A landscape with many valleys, sampled at points; each row gives a point and its height.
From any point a ball takes the steepest step (drop divided by distance) to one of its 5 nearest points. It stops when none of these is lower. Distance is the straight distance between rows; heights are no part of it.
vog: [149,127,77,88,124,134,86,154,108,144,105,123,104,33]  height 5.49
leri: [114,153,137,151,107,137,130,124,106,99,135,121,145,91]  height 2.16
gim: [145,110,77,88,137,134,78,139,125,158,102,122,93,47]  height 8.21
nem: [142,102,140,120,168,118,117,112,171,189,129,164,123,166]  height 4.70
mog: [141,118,128,113,150,118,104,123,130,161,140,136,117,150]  height 3.64
marom: [138,105,81,95,135,120,87,124,130,138,117,120,96,100]  height 1.45
nuki: [106,142,140,147,122,142,150,130,114,114,144,117,160,121]  height 6.18
tet: [107,142,150,157,121,132,173,137,112,97,127,115,157,169]  height 7.07
radur: [98,149,153,169,111,133,174,128,102,82,122,113,160,157]  height 9.26
vabev: [111,154,200,164,115,126,183,128,148,115,131,141,144,205]  height 5.23
bivuz: [113,152,170,164,115,123,175,135,118,96,129,126,155,185]  height 6.33
Vome: [143,120,90,92,123,133,97,134,125,129,115,119,94,77]  height 4.39
pida: [154,89,112,104,165,83,96,121,167,182,128,153,102,154]  height 7.15
Puvu: [119,133,141,130,125,137,132,124,117,124,145,120,141,121]  height 6.49
dud: [124,151,136,146,101,139,121,129,113,95,138,121,131,78]  height 1.82
Dad: [115,131,145,138,130,139,153,140,128,123,145,124,154,149]  height 7.48
nebab: [106,161,139,166,104,145,152,121,97,91,117,118,161,94]  height 2.60
zila: [101,144,140,162,116,138,165,133,110,92,127,112,163,145]  height 7.88
rebul: [136,120,102,102,113,136,100,129,123,117,128,117,100,85]  height 2.89
Duti: [156,132,91,99,108,136,101,158,103,118,112,116,107,45]  height 4.20
gibap: [133,120,110,107,121,129,97,119,126,127,140,120,103,109]  height 2.17
zuse: [139,97,75,94,151,108,84,125,141,159,117,122,89,110]  height 0.54
Pobim: [103,170,144,170,100,151,162,122,83,81,110,119,160,93]  height 2.47
vili: [117,136,138,126,132,139,132,132,124,135,152,125,144,133]  height 8.61
vuk: [142,121,91,102,113,138,101,137,121,115,116,119,99,67]  height 4.10
tikig: [139,105,99,106,146,117,89,119,131,146,126,128,97,126]  height 1.76
zem: [98,177,137,174,95,158,169,118,73,72,102,121,157,100]  height 2.88
tume: [135,117,151,119,148,143,154,119,164,163,123,148,133,190]  height 4.88
Poz: [150,99,121,114,165,97,101,116,161,176,129,154,113,154]  height 5.09
mupe: [126,127,128,119,123,131,106,125,123,115,146,120,114,102]  height 2.74
bib: [110,178,139,169,93,147,154,121,79,81,108,127,158,86]  height 2.18
Litin: [121,130,146,135,131,141,160,138,131,130,140,125,154,156]  height 6.50
maf: [146,91,123,114,169,89,101,119,180,187,129,162,103,158]  height 6.23
ros: [133,118,116,110,135,125,97,121,123,137,139,126,108,128]  height 2.07
gipod: [97,146,135,168,111,140,167,124,103,89,126,113,159,137]  height 7.92
komag: [144,110,116,110,155,109,95,121,144,166,138,143,106,148]  height 3.77
dakan: [119,137,166,152,120,131,173,140,136,112,129,127,152,186]  height 5.22
lodo: [139,80,79,92,162,90,84,127,149,167,117,127,100,117]  height 2.77
lovog: [121,148,182,161,119,121,181,138,131,104,131,130,149,191]  height 5.61
vubed: [150,128,91,100,111,136,103,150,111,119,111,115,104,53]  height 4.46
ruzer: [127,124,124,111,126,127,103,122,120,127,151,124,110,117]  height 2.48
mure: [155,88,101,103,163,84,91,124,163,176,122,143,104,146]  height 5.75
pomik: [98,163,135,173,101,147,165,120,89,80,113,120,161,105]  height 3.42
pag: [145,112,129,118,161,114,114,116,158,179,128,155,122,160]  height 4.45
Tak: [123,125,169,134,131,139,173,124,164,135,126,140,139,201]  height 4.94
fam: [110,145,199,153,126,131,179,121,166,120,137,141,138,214]  height 5.18
sav: [104,138,140,149,115,137,154,136,114,108,138,116,158,135]  height 7.35
terit: [152,132,109,112,101,131,107,142,111,104,126,113,110,62]  height 2.90
Rufeb: [112,137,153,146,118,132,164,135,124,111,137,119,157,166]  height 5.96
Luk: [138,114,142,118,158,137,142,116,156,169,127,150,133,177]  height 4.84
suzek: [104,148,140,160,112,142,155,121,106,102,136,112,158,116]  height 5.10
bulu: [133,134,122,120,101,134,105,131,120,108,137,123,109,83]  height 2.64
Tugul: [148,90,95,104,157,97,87,124,147,166,124,137,101,136]  height 2.61
kas: [132,98,66,91,151,115,80,130,138,165,101,121,94,76]  height 2.29
zirap: [122,142,179,145,118,130,170,134,158,122,132,135,140,203]  height 5.02
Nusat: [142,101,92,102,147,106,89,123,140,156,126,127,96,128]  height 1.65
vef: [154,80,87,98,166,82,89,127,163,174,118,135,100,133]  height 5.28
golev: [157,75,109,94,173,71,93,124,190,178,126,156,99,154]  height 8.60
gobeb: [130,130,156,133,129,139,161,137,147,129,131,131,147,178]  height 5.17
tib: [140,145,124,134,94,129,111,134,107,93,129,123,121,70]  height 2.13
mitep: [124,165,136,163,93,140,129,131,91,85,122,125,141,72]  height 2.02
rivud: [137,123,125,107,133,128,104,122,125,141,146,127,117,132]  height 2.51
fitu: [122,139,135,133,110,137,121,128,112,108,144,124,131,94]  height 2.70
gido: [98,165,141,175,102,147,177,121,82,71,108,114,156,132]  height 6.68
zep: [128,127,144,123,136,139,152,135,135,139,139,128,147,165]  height 6.53
Rori: [110,146,139,141,115,138,133,124,115,112,148,121,149,107]  height 3.84
Kag: [137,113,88,98,127,133,91,130,130,136,113,121,91,89]  height 2.46
Rarip: [142,117,138,118,157,132,128,120,146,168,134,148,131,163]  height 4.73
nubap: [116,167,135,165,97,142,141,128,87,86,121,121,149,73]  height 2.06
bobe: [132,127,135,115,147,134,128,126,131,155,145,133,133,147]  height 6.38
Nes: [129,125,158,132,127,142,165,128,151,134,127,135,145,187]  height 5.03
beto: [135,110,102,104,136,125,90,121,132,139,133,123,102,118]  height 1.92
komim: [126,129,161,136,127,138,172,135,144,121,133,131,148,191]  height 5.04

Two balls start at each pair of points below. Name the first point that both come to, or write -.
vog, bulu: tib
vef, gim: zuse
pomik, zem: bib
Poz, gibap: zuse

For each start below, name the point where the ball stops.
golev: zuse
mog: zuse
Rori: dud
nebab: dud
vubed: dud
Vome: zuse
Puvu: dud
